Points on a hilly landscape, in no order, each with its height.
From any point a ball rolls to the lowest of the 6 points nearest to it. It stops when none of these is lower. Distance is the straight distance between rows; heights are no part of it.
Fom: [140 136 148 138 129 131 116  98 142 151 117 154 115 127 117 126 121 115
 133 136 134 130 175 104 131 101 111 119 113 135 137 104 139 142 105 155
 120 142 111 129 147 144 142 126 128 102]  h=2.77
kad: [135 137  70 152 168 131 136 125 121 107 117 123 122  97 162 124 152 102
 117 179 125  98 138 104 133 141 143 172 121  95 130 145 134 134 132  94
  91 137 142 126  80 107 146 117 152 126]  h=4.46
pim: [124 110 154 126 111 123 116 136 112 150 137 136 128 128 106 135 129 142
 137 102 118 142 121 145 132 112 116  87 119 149 136 143 134 127 128 151
 158 126 111 128 124 143 129 137 113 147]  h=5.10
danu: [164  91 135 114  92 136 124 142 133 145 167 119 168 139 103 149 119 219
 139  83 131 151 100 148 110 136 116  88 110 154 127 132 135 109 168 126
 176 109 160 134 145 154 108 167 106 135]  h=6.41
bise: [ 96 123 144 134 126 124 109 167 122 139 128 133 137 109 130 121 140 114
 127 108 122 141  93 163 127 132 120  94 123 130 145 158 112 128 131 146
 130 154 101 128 124 136 148 127 106 158]  h=5.57
nevu: [119 132 162 138 131 116 119 132 159 141 106 147 151 116 122 108 105  73
 136 113 134 128 141 121 115 110  78 111 109 108 135  61 104 171  93 180
 114 155 106 132 178 171 160 122  94 109]  h=5.39
nuv: [ 92 140 194 123 125 119 120 120 161 155  98 143 119 128 125 121 105  85
 144 103 123 141 131 131 130  94  84  92 132 131 135 101 111 142  88 182
 133 139  80 116 194 153 147 108  83 117]  h=4.33
Ragab: [162 120 113 104 102 132 128 123 157 143 149 141 145 159 109 125  85 234
 125 127 127 133 156 123 103 168 143 162 107 135 100 130 150 125 156  88
 141 122 188 133 153 136  82 190 131 100]  h=4.41
Dok: [158 137  85 125 128 153 147  90 129 103 134 125 113 156 136 133 115 145
 116 171 131 101 163  82 121 135 164 171 130 131 112 150 150 118 135  76
 140  99 173 131 108  98  96 139 172 108]  h=4.65
bul: [173  88 134 133 125 143 123 141 157 125 120 138 194 112  88 119  96 114
 130 107 141 120 127 113  92 113  83 141  88 100 124  45 109 196 118 173
 112 141 167 153 163 179 139 165  93  98]  h=5.92
fivef: [106 110 117 137 143 107 124 183 145 118 125 133 162  90 124 115 136  86
 112 110 124 126  71 155  90 145 105 120  98 101 130 109  91 172 141 153
  98 161 131 145 120 148 159 132 105 148]  h=5.30
Tenit: [ 67 137 148 142 148 116 126 122 113 101  97 114  87 104 183 124 162  76
 141 138 116 152  98 150 151 129 155 134 168 109 151 157 126  97  93 126
  98 134  77 114 131  93 134  75 147 150]  h=3.45
Vigif: [ 78 156 124 145 133 108 132 111 106 125 116 110  88 134 169 120 170  80
 131 157 113 120 149 129 158 121 166 128 159 134 129 151 119  86 102  93
 139 111  98 107 113  83 115  86 168 138]  h=2.96
Tuk: [173 106 154 126 107 141 128 108 159 152 137 138 141 141  93 134  97 182
 133 105 140 139 152 120 100 108 108 114 107 142 125 100 150 148 127 147
 146 123 156 144 162 154 113 164 113 107]  h=5.03
beg: [125 133 116 132 126 126 124 111 103 137 134 122 108 134 134 122 146 129
 127 144 112 130 148 131 152 125 143 127 131 137 123 139 134 109 121 120
 141 125 113 123 108 109 126 123 156 125]  h=3.51
depiz: [141 108  85 148 154  96 109 172 161  87 111 161 191  84 118 116 118  61
 126 107 150 108 103 150  72 153  99 146  71  91 122  57  90 203 128 150
  71 137 153 144 116 159 179 128 107 108]  h=5.35
Bem: [161 146 114 118 119 154 147  69 133 123 127 144 111 152 118 139 103 152
 134 162 136 111 182  79 128 122 140 163 128 141 119 132 153 133 120  97
 125 115 158 124 123 114 101 134 163 100]  h=4.91
riben: [160 119 100 117 119 136 139 122 107 126 158 109 130 154 121 134 120 205
 120 133 127 140 127 129 130 153 158 150 134 139  95 157 142  96 159  97
 160  99 165 132 100 100  94 158 160 122]  h=4.39
Nim: [122  83 106 135 140 110 130 205 138 105 127 132 191  89 104 124 133  90
 117  97 117 117  62 158  78 144 106 127  84  99 118  96  84 184 150 159
 103 149 146 146 122 147 163 146 100 147]  h=4.76
luv: [120 145  91 154 161 112 127 134 160  87  99 160 126  99 152 114 137  70
 135 144 150 121 127 140 105 153 111 155 109  92 147  85 114 164 129 122
  54 154 127 132 101 150 185  95 129 111]  h=1.68
Galav: [128 108  86 137 160 110 121 198 135  96 135 126 167  84 129 121 151 104
 102 120 133 117  53 167  82 166 124 139  83  98 130 129  96 174 161 135
  88 155 142 144  83 137 168 141 119 151]  h=4.21
Kosal: [ 68 134 188 126 148 117 122 118 140 104  89 131  82 109 165 145 135  58
 149 104 132 167  77 158 146 114 131 126 162 107 156 135 127 135  80 158
  86 151  69 123 154 121 157  53 112 152]  h=3.50
lub: [173 132 129 135 115 154 134  84 143 132 127 152 118 140 102 138  99 151
 136 141 141 127 176  93 124 124 125 157 122 140 128 113 155 146 117 120
 126 131 153 129 130 134 117 148 144  94]  h=3.58
zolib: [128 135 147 142 135 127 120 124 142 146 116 148 123 114 125 118 129 107
 128 130 125 132 147 129 129 112 102 122 115 128 140 110 133 142 113 158
 114 155 107 132 143 146 148 128 123 114]  h=3.76
feso: [140 139 156  81  95 118 144 117  83 162 151 124 116 163 113 149 130 168
 151 110 123 145 140 132 172 122 118  90 159 186 132 129 148  91 145 125
 185  97  81 105 130 122  98 108  99 156]  h=4.89
Bemom: [140 115  88 140 153 133 114 183 110 111 144 108 152  91 135 122 152 143
  96 122 123 131  67 154 107 162 138 137 116 111 129 164 121 133 163 137
 118 154 140 140  74 132 145 150 138 159]  h=3.77
riru: [150 117 152 129 116 129 121 114 139 152 132 143 118 133 105 126 121 140
 125 114 127 131 156 131 130 106 107 108 109 147 135 111 145 141 118 154
 140 135 123 133 136 145 128 140 120 109]  h=3.49
bip: [179 133 136 126 111 155 131  88 171 133 124 155 135 155  89 131  75 183
 137 123 142 130 169  97  95 130 112 156 110 127 127 100 152 159 127 125
 118 136 169 138 162 170 100 177 131  89]  h=6.00
fadis: [ 85 153 115 128 128 114 128 118  89 129 140  88  99 144 157 117 179  98
 123 151 117 114 132 132 167 126 172 117 167 134 127 163 109  74 128  93
 156  98 102 108  91  83 108  97 173 141]  h=3.33
beze: [156 122 140 137 129 136 124 121 155 127 122 147 154 116  95 116 102 103
 129 125 143 117 141 112 100 110  86 137 105 112 137  62 123 181 119 167
 104 158 138 147 151 174 149 143 110  99]  h=3.68
kuge: [133 150 165  86  88 105 140 102  90 169 139 128  88 169 112 148 141 146
 147 127 118 141 171 128 180 104 118  90 166 183 128 110 151 104 124 121
 175  94  70 101 145 113 101 108 106 141]  h=4.64
nen: [ 94 141 170 137 137 109 125 125 165 124  90 148 115 115 147 119 109  72
 140 114 130 144 115 141 125 113 100 119 135 107 145  91 120 148  86 174
 102 160  83 119 180 152 156  88 102 124]  h=3.65
zoga: [164 137 160 120 104 138 137  74 130 162 124 150 103 158 101 145 108 156
 147 136 133 131 197 107 144 109 115 125 123 160 127  99 160 138 114 134
 144 111 127 117 145 130 113 133 137 106]  h=4.38
vesop: [158 122  61 117 135 135 126 149 132 107 153 102 154 137 133 128 105 223
  94 137 125 130 104 123 105 184 173 175 115 117  92 189 136  93 176  89
 135 112 191 140 106 115  99 195 154 117]  h=2.58
Nemu: [127 116  95 144 157 112 126 171 151 103 124 137 155  96 125 114 145  91
 111 129 130 114  88 155  93 153 109 144  89  92 136 102 109 175 145 138
  75 154 138 141  95 142 172 129 116 132]  h=4.85
Pomu: [156 122  91  99 105 127 133 143 122 137 172 110 155 159 123 128 102 252
 117 118 135 145 116 137 123 186 154 153 124 136  85 161 144  96 182  84
 150 111 186 129 126 121  86 182 135 116]  h=3.24
siz: [103 161 157 142 129 117 124  77 130 141 102 153  82 142 144 128 132  84
 144 154 131 132 195 106 167 106 126 121 147 142 132 105 136 110  81 123
 122 128  92 101 153 118 130  89 150 113]  h=3.39
Tofi: [100 136 123 154 156 101 133 140 158  97  91 142 103  97 176 117 134  62
 137 126 136 135 101 151 113 146 119 148 120  96 150  92 115 148 108 139
  61 161 101 130 125 143 176  79 126 137]  h=1.73
befo: [ 96 151 147  97 111 112 122 137  75 138 148 124 117 156 132 134 152 130
 147 127 122 143 127 149 180 140 148  90 179 176 132 163 126  73 131 113
 171 101  76 101 119  97 107  85 117 172]  h=4.02
nudir: [125 145 168 117 111 108 124  92 115 165 119 145  89 155 115 144 129 132
 142 128 122 128 182 123 164 100 114 104 135 166 124 114 142 115 107 140
 152 109  80 101 149 117 120 111 124 120]  h=4.13
Mareb: [131 129  98 141 139 131 125 134  99 132 140 111 117 123 131 126 157 135
 116 148 119 125 126 129 139 137 156 138 127 132 124 162 130 104 137 116
 138 129 128 131  83 102 128 131 159 135]  h=2.50
Zotu: [ 74 150 161 145 129 107 121 101 120 130 108 132  83 130 154 129 147  91
 142 140 110 145 145 140 160 114 148 113 159 140 137 136 129  91  91 120
 127 121  71  98 144 100 123  85 141 138]  h=3.20
Ler: [ 56 129 172 134 135 123 120 152 134 113 109 126 108 103 164 139 140  87
 144 106 124 159  77 173 138 129 129 114 165 111 146 147 116 127  99 158
 103 154  84 122 148 122 148  81 110 162]  h=3.74
Duz: [164 120  85 135 143 147 124 124 128 109 136 119 131 125 130 135 126 166
 104 153 125 116 126 115 108 138 145 168 113 114 117 158 145 121 139 106
 119 127 168 140  96 112 121 149 153 113]  h=4.34
vugan: [ 74 121 134 137 143 125 112 192 113 117 126 125 136  99 150 119 142 100
 127 105 125 143  64 177 125 150 138 112 149  99 146 164 107 121 136 145
 119 165 105 130 109 128 154 110 118 179]  h=4.92
Mopo: [ 63 138 167 127 126 116 105 134 115 136 124 135 109 123 144 144 135 108
 148 112 124 156 105 167 161 133 135  95 165 143 143 168 126  98 105 143
 137 135  78 111 140 111 130  90 108 165]  h=3.90
Kalu: [161 110 107 118 117 137 127 132 141 123 156 120 148 129 111 128  99 221
 119 119 129 140 117 135 107 155 140 149 111 132 108 152 149 123 162 110
 136 123 179 138 125 131 102 185 139 118]  h=4.19
ral: [141 121 166 104  97 114 128 119 115 169 140 131 111 148 105 142 121 166
 150 104 123 140 150 137 153 111 113  82 128 172 125 129 135 119 130 143
 163 106  96 118 144 131 120 129 102 141]  h=4.36
runad: [ 56 136 159 131 146 133 106 156 103 104 119 120 109 104 177 146 153  87
 143 108 136 169  65 182 149 143 157 115 193 117 157 186 120 104 109 146
 118 140  85 115 128  96 139  73 123 180]  h=3.95
ker: [149  66 157 129 109 148 122 167 126 146 123 121 200 108  80 124  99 132
 139  79 106 138 102 122  89  85  92  98  86 118 114  78  86 164 134 179
 142 109 143 154 195 180 132 160  65 131]  h=5.60
nar: [162 107 130 132 114 144 118 127 157 133 145 127 158 132  99 130  98 202
 117 105 130 138 123 133  99 135 112 138  94 131 120 119 148 146 151 132
 135 127 182 147 144 151 110 181 121 108]  h=5.29
dakis: [136 143  96 112 122 129 146 109  97 133 154  85  99 167 137 121 162 134
 107 153 127  94 151 113 159 134 170 138 149 133 109 153 131  94 142  85
 165  91 143 122  81  75  94 116 178 121]  h=3.01
Febi: [ 91 119 135 139 140 115 128 169 142 126 114 131 141  99 133 119 126  88
 126 112 123 138  86 158 109 137 108 116 119 106 134 125 104 150 127 154
 108 168 106 134 131 145 153 122 107 152]  h=5.72
Kifu: [118 111  94 157 152  88 118 176 161  83 109 156 169  88 138 123 128  57
 123 103 140 113  93 167  74 169 111 146  81  88 132  85  88 189 126 143
  68 146 133 137 112 153 182 111 114 121]  h=4.43
kudeg: [156 118 138 104 101 125 128 126  98 149 157 121 128 151 107 140 129 188
 143 103 128 145 126 148 152 134 129  91 140 174 130 141 144 108 151 121
 179 101 115 121 119 122 112 131 115 152]  h=5.26
gizu: [121 127 148 109 113 125 107 147  98 149 148 136 135 127 117 139 131 153
 144 101 126 144 113 155 148 136 132  83 135 171 137 159 127  95 134 138
 166 120 104 121 119 129 125 120 110 164]  h=5.08
nol: [132  96 161 114  94 133 114 158 122 159 147 124 162 133  93 137 116 151
 141  63 119 140 105 135 119  95 106  63 108 160 133 133 105 116 144 162
 163 115 118 138 172 161 133 142  69 155]  h=5.62
toru: [161 116  61 135 161 140 122 159 104  92 146  92 154 111 138 122 123 185
  85 147 133 125  73 128 106 172 171 178 115 101 106 195 130  96 169 106
 123 117 182 139  70 109 125 182 156 129]  h=2.19
nog: [156 139 128 109 101 127 147 103 102 140 146 109 108 170 116 136 133 173
 128 132 124 131 165 122 157 122 146 132 138 154 107 130 152 109 143 105
 164  95 128 119 115 101  97 124 152 121]  h=4.18
sukil: [134 144  79 147 147 141 132  99 123 108 123 127 116 116 149 128 139 108
 119 180 130  85 156  88 135 135 145 165 129 109 123 146 134 127 126  86
 102 127 162 133  93 104 124 119 161 113]  h=3.63
mego: [ 66 144 191 117 127 139 106 141 136 138 114 138 116 126 138 177 127 107
 162  84 145 162  87 171 166 109 125  63 180 161 143 159 111 100  98 163
 143 125  82 110 167 118 139  83  61 168]  h=4.30
turib: [153 131 173 125 117 138 116  96 151 162 123 152 131 130  96 119 107 117
 139 108 137 126 178 109 125  87  88 103 108 133 141  73 129 162  97 173
 135 141 108 132 183 167 138 145 104  99]  h=2.85
zolod: [172 131  42 117 162 145 143 125 137  64 114 136 139 119 149 133  94 148
  99 200 138  88 118  82  80 171 153 202 120  88 115 167 159 137 154  74
  87 115 194 137  95 134 135 171 150 111]  h=2.02
kun: [ 78 140 145 147 145 112 127 116 126 112  96 128  92 112 179 117 151  76
 139 142 113 146 121 140 142 124 137 135 151 112 149 130 124 109  99 125
  94 149  84 110 131 108 141  84 142 135]  h=3.44
Lovit: [154 138 133  78  83 132 169 109  86 145 165  77 116 186 119 136 145 205
 126 132 122 150 151 120 179 130 133 118 190 175 112 125 166  85 167  90
 188  78 123 122 122 114  73 120 132 131]  h=5.36
kota: [136 126  76 136 149 133 124 131  94 118 145  99 126 125 140 124 155 133
 104 152 124 114 118 124 131 149 172 156 133 117 110 177 127  98 147 107
 135 115 147 133  65  84 112 137 172 127]  h=0.39
Filok: [145 131 173 123 106 118 125  98 137 173 122 152 110 139 106 135 112 139
 145 117 129 134 173 124 144  97 103  98 122 163 135 100 147 131 106 153
 150 123  94 117 157 135 126 126 114 116]  h=3.67
Zof: [124 149 150 149 141 120 128 109 149 132 103 152 116 115 137 115 124  85
 139 143 135 134 155 115 130 115 101 133 127 113 143  91 125 141 105 150
  97 164 101 123 151 147 158 107 127 108]  h=3.60
defim: [ 60 134 182 129 149 137 112 143 115  95 108 123  95 108 168 159 149  69
 149 102 139 172  55 187 153 119 145 106 186 105 157 160 118 125  92 158
  97 151  77 117 141 103 150  55 109 169]  h=3.75
Mudu: [106  99 135 133 132 114 131 188 136 133 126 134 175  95 105 120 122  97
 120  90 115 123  76 149  93 121 100 109  95 106 125 102  89 166 135 170
 116 153 132 139 135 155 153 142  90 151]  h=5.61
Sunik: [152  95 162 133 109 142 126 138 147 152 121 131 170 122  91 118 105 119
 134  87 120 132 133 116 101  88  84 100  93 121 129  73 109 175 112 185
 143 130 140 150 186 178 128 158  84 106]  h=4.48
Leku: [111 127 122 145 142 104 127 156 158 117 104 146 143 101 134 112 123  72
 125 119 135 132 110 149 104 138  96 133 108 102 137  85 103 158 122 160
  88 165 107 135 129 151 167 107 107 125]  h=4.29
pofop: [139 140 103 149 152 125 126 122 150 122 115 153 133 101 135 119 131  87
 129 147 149 109 147 114 116 136 104 152 108  94 139  90 121 166 127 129
  71 167 129 129 116 159 171 112 128 112]  h=4.00
Nos: [161 126  60 126 148 137 136 122 131  88 140 116 131 141 148 131 102 179
 101 175 131 102 124  93  96 168 166 194 126 106 100 169 145 112 157  81
 117 112 189 139 111 111 106 187 162 111]  h=3.12
gakug: [ 81 138 167 146 146 111 129 124 156 107  81 142  98 110 170 121 118  66
 142 122 135 152 102 148 127 121 115 135 141 108 150 101 126 140  87 160
  81 161  83 121 153 136 164  73 113 141]  h=3.05
Suv: [113 150  78 144 153 124 136 111 110 118 136  95 110 131 170 117 171  91
 115 166 125  90 147 105 156 134 171 144 143 109 126 160 117  93 129  78
 130 111 144 125  83  75 113 112 177 117]  h=2.40
monim: [ 98 138 149 130 119 112 117 129  97 143 134 136 111 125 130 127 142 123
 128 123 117 142 126 148 152 123 135  99 145 149 133 153 134 103 122 131
 146 123  91 115 120 114 127 113 134 147]  h=4.05
vabop: [ 93 138 154 146 138 117 121 121 134 142 110 142 104 120 143 123 133  88
 131 136 115 144 136 146 138 115 115 120 138 122 140 121 130 124 106 148
 102 151  87 120 147 134 147 109 123 125]  h=3.94
Rebid: [160 129  67 124 149 149 140 112 130  86 129 131 126 144 145 133  98 153
 107 182 129  91 138  83  97 150 158 189 121 111 112 166 153 115 144  78
 111 113 188 139 105 114 110 166 160 111]  h=3.35
rovi: [161 126 104 123 121 144 129 108 139 125 145 122 125 146 113 135 106 199
 118 146 133 133 148 118 118 147 145 164 118 138 114 145 158 124 141 104
 133 121 170 143 116 115 103 166 151 111]  h=5.43
biki: [156  75 127 132 134 129 127 174 142 124 123 126 204 106  91 118 113 114
 122  96 121 122 100 129  83 123  92 132  79 102 115  62  90 189 134 173
 115 137 161 150 152 168 149 161  86 124]  h=6.11
kife: [164 133 153 136 128 148 125  99 160 142 127 154 136 129  92 124 101 131
 127 131 147 122 162 104 113 112 103 136 109 124 135  92 146 161 115 150
 116 151 148 145 151 163 137 153 121  96]  h=0.24
non: [105 172 116 129 130 119 147  80 124 127 127 109  79 154 177 123 169  72
 126 173 136  73 186  90 175 113 156 122 158 127 129 133 122  93 114  69
 150 106 129 109 114  71 102  82 185 111]  h=3.09
faluk: [ 86 135 198 108 112 121 109 130 150 169 107 143 121 136 114 157 110 117
 152  74 125 139 119 143 155  83  99  65 145 154 129 129 103 118  96 179
 153 114  73 116 195 142 143 110  44 134]  h=4.62
kinot: [130 168 101 124 131 139 152  64 128 108 128 125  88 144 158 126 142  82
 131 179 150  65 194  62 157 118 149 145 153 116 122 139 130 114 115  61
 139 103 154 116 110  88  99  99 185 103]  h=3.18
Tet: [131 158 133 103  98 122 153  85 108 146 142 105  86 175 122 138 153 132
 132 157 125 112 189 104 180 112 146 125 158 156 118 120 152 110 125  93
 170  94 114 109 117  94  93  99 156 116]  h=3.19
Zam: [ 67 154 142 117 126 116 115 130  85 122 135 117 106 145 151 133 163 107
 139 127 126 140 120 156 172 143 167 108 183 154 131 174 115  69 120 104
 149 101  81  96 115  89 110  81 143 160]  h=3.46
ruv: [152 153 138  93  85 143 165  83 108 144 150 107  88 192 115 141 133 174
 135 142 125 118 191  93 175 109 141 140 162 166 110 108 170 112 144  84
 169  91 126 119 129 101  74 113 152 113]  h=4.51
Pof: [166 109 101 134 133 140 122 145 129 119 151 112 152 112 118 129 116 192
 106 123 130 141  91 143 108 146 140 146 104 127 114 157 143 126 156 126
 132 126 168 144  96 125 123 178 144 126]  h=4.88
Kor: [163 105 114 137 138 147 122 149 154 114 132 127 153 109  98 122 114 158
 103 125 133 131  99 130  91 127 107 154  87 114 123 114 140 163 150 140
 104 151 179 150 126 148 138 180 119 115]  h=6.01
lono: [159  58 139 134 108 154 126 170 148 134 144 110 205 115  78 126 108 173
 127  71 121 149  90 129  82 109  93 110  84 121 112  90 103 161 162 156
 148 114 184 159 187 178 120 187  82 121]  h=6.18
ritom: [ 86 148 200 132 146 113 121  92 159 138  79 152  87 131 142 132 104  76
 146 118 128 149 143 129 139  94  94 109 152 125 149  90 131 128  60 170
 109 141  62 107 193 149 144  80  98 117]  h=4.15
mitad: [159 132 121 135 125 139 125 102 133 137 135 135 116 141 113 134 119 152
 122 146 128 127 159 113 124 120 136 151 117 137 126 133 148 137 124 124
 125 128 143 137 116 121 123 143 147 105]  h=4.99
gok: [156 115 115 141 141 136 121 132 137 124 128 130 138 108 111 118 125 136
 105 134 129 129 117 122 105 126 115 145 107 118 132 125 141 157 138 143
 110 149 153 142 108 141 142 149 128 117]  h=5.58
magib: [164 146 127 104  98 156 160  71 152 126 127 146 110 172 110 141  83 191
 145 156 135 119 189  79 120 139 143 169 129 147 108 116 154 132 135  86
 138 114 169 126 145 131  75 154 156 104]  h=6.06
Rukas: [126 150 101 148 138 134 136  90 121 120 120 130 105 116 163 123 146  87
 133 177 127  98 179  88 152 115 147 149 141 119 130 132 128 122 111  87
 119 128 137 116 106 103 125 104 166 113]  h=3.14
pevim: [128 137 118 104 112 127 137 135  63 137 158 101 122 157 122 125 159 156
 125 133 126 129 131 138 168 144 162 107 158 161 113 158 132  80 153 109
 182  94 114 116  90  98 101 114 155 155]  h=4.69
kavig: [140 137 100 145 142 134 129  98 120 130 127 137 112 122 137 128 140 115
 121 166 124 114 164  98 137 125 137 162 124 126 127 135 139 127 119 105
 117 134 139 136 103 105 125 120 161 113]  h=3.79
Gigiv: [174 118 131 128 126 164 132 113 190 108 130 159 175 135  83 126  70 170
 126 126 152 123 146  89  75 136 107 168 104 111 131  91 147 182 139 133
 101 146 182 153 172 191 113 203 114  81]  h=7.01
puni: [163  93 135 123 101 135 125 126 136 148 153 121 137 134 103 138 117 201
 128 104 129 149 126 137 119 122 119 108 110 155 123 133 145 121 142 134
 159 120 148 137 129 140 108 163 119 124]  h=6.10
gir: [117 155 127 124 115 121 137  97 102 145 127 113  95 153 135 126 150 115
 127 154 117 115 177 113 172 109 151 122 148 152 119 135 133 107 116  99
 149 105 114 109 113  86 108  99 162 125]  h=2.38
kiz: [115 161 118 100 113 122 153 124  69 134 157  71 108 178 136 118 181 128
 115 135 131 105 130 119 176 141 168 109 187 146 126 159 125  73 158  87
 182  80 114 103  80  84 100  97 166 144]  h=4.25
tovof: [139  87 144 131 114 129 128 164 130 147 128 124 178 107  92 117 116 123
 123  97 116 135 100 133 101 101  91 102  96 123 126 100 105 164 136 170
 138 141 141 148 154 166 141 157  89 131]  h=5.88
liba: [130 155 132  89  97 125 159 105  88 144 154  81  92 183 125 125 162 143
 121 146 121 119 164 110 185 115 144 115 178 164 114 125 145  92 150  94
 180  75 110 107 109  90  86 100 150 131]  h=4.14
ragod: [106 143 195 115 116 104 117  83 146 174  96 159  88 149 123 138 110 108
 153 114 124 139 175 128 157  92  93  86 144 161 131 100 133 115  79 163
 152 117  67 100 189 138 136 107  94 110]  h=4.45
votob: [145 137 116  96 101 129 157 117  91 135 158  86 109 173 120 125 150 170
 117 136 123 122 152 116 174 134 154 127 159 154 107 141 140  97 153  91
 176  81 133 124 100  92  90 120 163 132]  h=4.50
vulon: [162 135 121 145 141 147 130 108 145 128 129 148 131 115 116 128 113 125
 121 154 136 119 148 107 116 118 107 155 109 120 137 113 148 156 120 137
  95 155 148 135 125 140 138 139 136  99]  h=3.66
Nofon: [ 96 140  96 144 143 118 117 138  84 122 133 108 119 125 157 120 170 106
 117 150 116 128 121 141 148 146 167 126 144 120 130 176 115  88 131 108
 135 116 111 121  80  91 123 111 162 150]  h=2.82
Ziba: [148 108 148 106  98 132 118 145 111 151 155 129 148 131 104 136 119 176
 143  86 125 142 108 152 123 120 123  78 125 168 140 142 129 111 148 144
 177 116 121 130 132 143 123 137 107 157]  h=5.84
fako: [173 130 150 110 105 145 139  81 154 147 132 142 118 162 104 139  94 193
 139 129 141 134 175 113 125 124 130 142 122 151 120 113 161 142 128 123
 140 117 156 134 148 139  96 152 132 101]  h=4.95
gevok: [149 123 102 124 126 130 125 140  85 129 156 111 132 137 127 126 146 173
 119 126 126 142 109 139 138 149 161 124 137 141 120 171 133  94 154 122
 162 103 137 130  79 106 114 138 158 143]  h=3.02
modu: [123 130 173  85  95 117 124 134 105 167 143 149 116 148 114 154 126 153
 163  96 128 146 133 142 167 120 112  69 157 189 137 142 130  95 130 141
 176 104  75 104 148 122 115 111  74 167]  h=4.86
pirag: [ 98 104 158 125 115 136 115 187 126 144 127 129 162 108 108 131 127 114
 136  82 116 137  82 154 112 108 106  87 119 133 138 137 101 129 128 174
 141 146 114 138 163 155 146 129  75 164]  h=5.59
Seda: [174  83 147 132 128 152 124 137 151 125 123 134 200 116  86 111  87 111
 147 106 129 126 138 109  91 106  82 125  87 102 117  27  90 201 105 183
 122 126 156 152 187 188 133 161  73  94]  h=5.94
Ren: [138 133 148 116 104 120 130  98 107 154 132 135 103 151 117 134 132 149
 143 133 121 138 173 128 154 112 127 115 129 165 120 126 143 112 117 132
 152 116 106 119 130 110 112 124 136 126]  h=4.52
mek: [ 90 169 105 119 131 106 151 116 100 125 136  73  90 165 175 110 196  83
 111 156 140  81 138 114 168 132 178 113 175 122 136 167 106  69 132  73
 168  90 121 111  79  69 100  89 182 122]  h=3.43
git: [162 136  59 130 162 150 141 103 123  89 114 133 126 122 152 135 118 118
 111 188 134  79 140  69 107 140 153 185 130  94 121 156 147 127 134  70
 101 116 182 137  91 114 124 137 157 113]  h=3.41
nodu: [110 147 109 156 150 121 127 115 129 122 109 137 103 108 160 116 146  86
 124 159 119 130 145 119 140 129 127 153 129 112 143 121 129 125 114 115
  89 148 110 123 113 120 147 105 142 122]  h=3.78
Bagu: [ 79 156 156 122 125 109 118 124 104 137 126 133  96 142 138 127 144 116
 140 126 116 145 131 153 171 129 145  99 163 153 132 157 125  90 111 121
 147 109  75 101 131 102 119  90 133 148]  h=3.48
Daz: [ 74 145 162 144 154 117 128 108 140 103  85 125  70 114 185 127 142  63
 151 134 120 151 113 137 147 113 136 140 157 113 154 121 130 115  81 133
  83 152  76 107 141 118 148  65 140 142]  h=3.47
tef: [157 139  89 117 119 148 137 103 151 111 126 146 124 158 126 126  85 188
 119 162 129 122 155  89 100 153 159 187 115 129 102 147 145 116 145  77
 118 114 187 136 131 124  94 180 158 103]  h=4.83
voril: [131 101 113 131 141 136 121 190 119 119 150 117 173  94 111 119 140 142
 110 102 124 133  63 155  94 134 120 108  98 116 132 144 111 141 161 154
 130 152 148 146 106 151 148 155 114 163]  h=4.27
Lufe: [109 132 106 146 151 116 117 163 123 121 127 122 132  95 145 115 153 113
 112 133 118 132  91 155 119 151 124 134 124 111 136 147 117 132 135 135
 104 161 110 127  96 127 154 128 132 149]  h=4.73
fenur: [ 79 131 179 128 120 122 108 139 134 154 115 135 126 118 123 138 122 105
 137  95 122 146 113 153 136 108 113  79 141 139 134 144 113 122 112 166
 139 134  86 121 159 144 142 114  89 154]  h=4.58
labam: [161 119  62 139 168 139 128 150 126  99 130 113 146 100 135 127 134 142
  97 161 132 107  97 123  97 150 144 177 105  96 124 155 143 150 155 113
  91 135 160 145  76 121 148 152 141 124]  h=2.98
rur: [ 93 130 176 135 130 108 122 143 152 134  99 134 126 114 134 123 120  80
 135 107 127 144 114 145 127 113  95 108 126 113 134 104 111 142  98 172
 112 165  93 126 166 150 157 113  99 138]  h=4.37
fiz: [167 134 105 126 110 148 132 108 173 122 126 168 147 156 113 117  73 212
 127 150 137 123 161  86  82 166 131 179 102 137 117 133 146 143 153  88
 109 135 192 140 164 166  89 217 135  88]  h=5.80
Fub: [141 144  84 127 136 131 147  97 110 115 141 102 109 154 147 131 149 114
 116 166 132  77 161  86 150 128 168 154 139 120 114 161 142 100 132  73
 150  96 158 131  88  74 106 121 180 116]  h=3.34
Gozer: [129  87 135 127 110 145 115 187 118 136 144 123 180 109  92 130 125 139
 130  76 112 136  76 141  95 105 101  82  98 132 133 125 108 134 150 159
 151 133 145 145 155 167 137 155  84 162]  h=5.00
laku: [101  95 131 129 123 131 117 217 122 126 135 124 184  92 112 126 129  90
 125  86 117 132  56 155  96 128 111 104 105 112 123 127  88 146 143 166
 126 151 137 142 138 151 158 135  88 173]  h=4.90
sotor: [106 167  93 146 145 124 146  82 130 107 117 113  86 126 194 122 166  60
 128 179 141  73 174  82 166 116 154 137 157 105 140 141 124 102 112  61
 136 111 143 120 102  80 110  85 183 108]  h=2.97
vatur: [ 74 133 144 141 153 119 130 143 138 104  90 129  98 101 171 120 142  69
 141 117 120 154  84 159 127 136 130 138 147  95 153 135 121 129 102 144
  80 156  78 121 130 122 154  85 127 150]  h=3.15
doget: [158  82 132 132 115 143 127 155 147 138 157 109 179 118  96 130 113 192
 120  87 125 144  91 145  94 119 106 104  95 128 125 123 124 138 160 144
 145 124 182 150 151 160 123 187 110 122]  h=6.04
zilo: [132 142  75 146 169 129 131 123 138 103 104 152 128  94 158 119 132  84
 123 173 144  96 136 110 115 153 125 167 115  91 142 108 126 156 131 103
  59 145 137 128  84 147 173 104 130 114]  h=3.91
sos: [160  86 149 133 107 145 124 137 148 143 140 126 165 126  90 131 101 168
 122  87 127 141 121 134 100 103  97 104  92 130 127  99 128 152 141 158
 150 124 167 151 169 165 127 172 104 113]  h=5.71
fif: [172 123  94 136 149 135 129 136 164  88 124 146 162 121  99 126 102 133
 110 141 147 104 113 111  83 144 111 180  99 102 128 102 141 192 138 129
  70 148 177 142 117 163 157 158 117  99]  h=7.23
Mika: [ 83 139 112 148 152 112 124 129  98 117 122 104 104 116 178 117 176  91
 125 155 118 123 123 135 155 136 166 130 158 110 137 162 114  85 120 101
 123 127 100 116 102  88 124 101 160 142]  h=3.37
Nus: [ 91 109  99 141 153 111 126 200 130 108 128 138 151  83 140 116 149  90
 113 111 129 134  60 170  90 158 131 126 112  99 132 139  88 157 150 140
  83 171 117 135  97 137 165 124 117 161]  h=4.59

For each start below, name the point where the ball stops.
kudeg | kife
nar | kota
fiz | kota
bise | gir
feso | gir
vugan | luv
vabop | luv
gizu | gir
pirag | gir
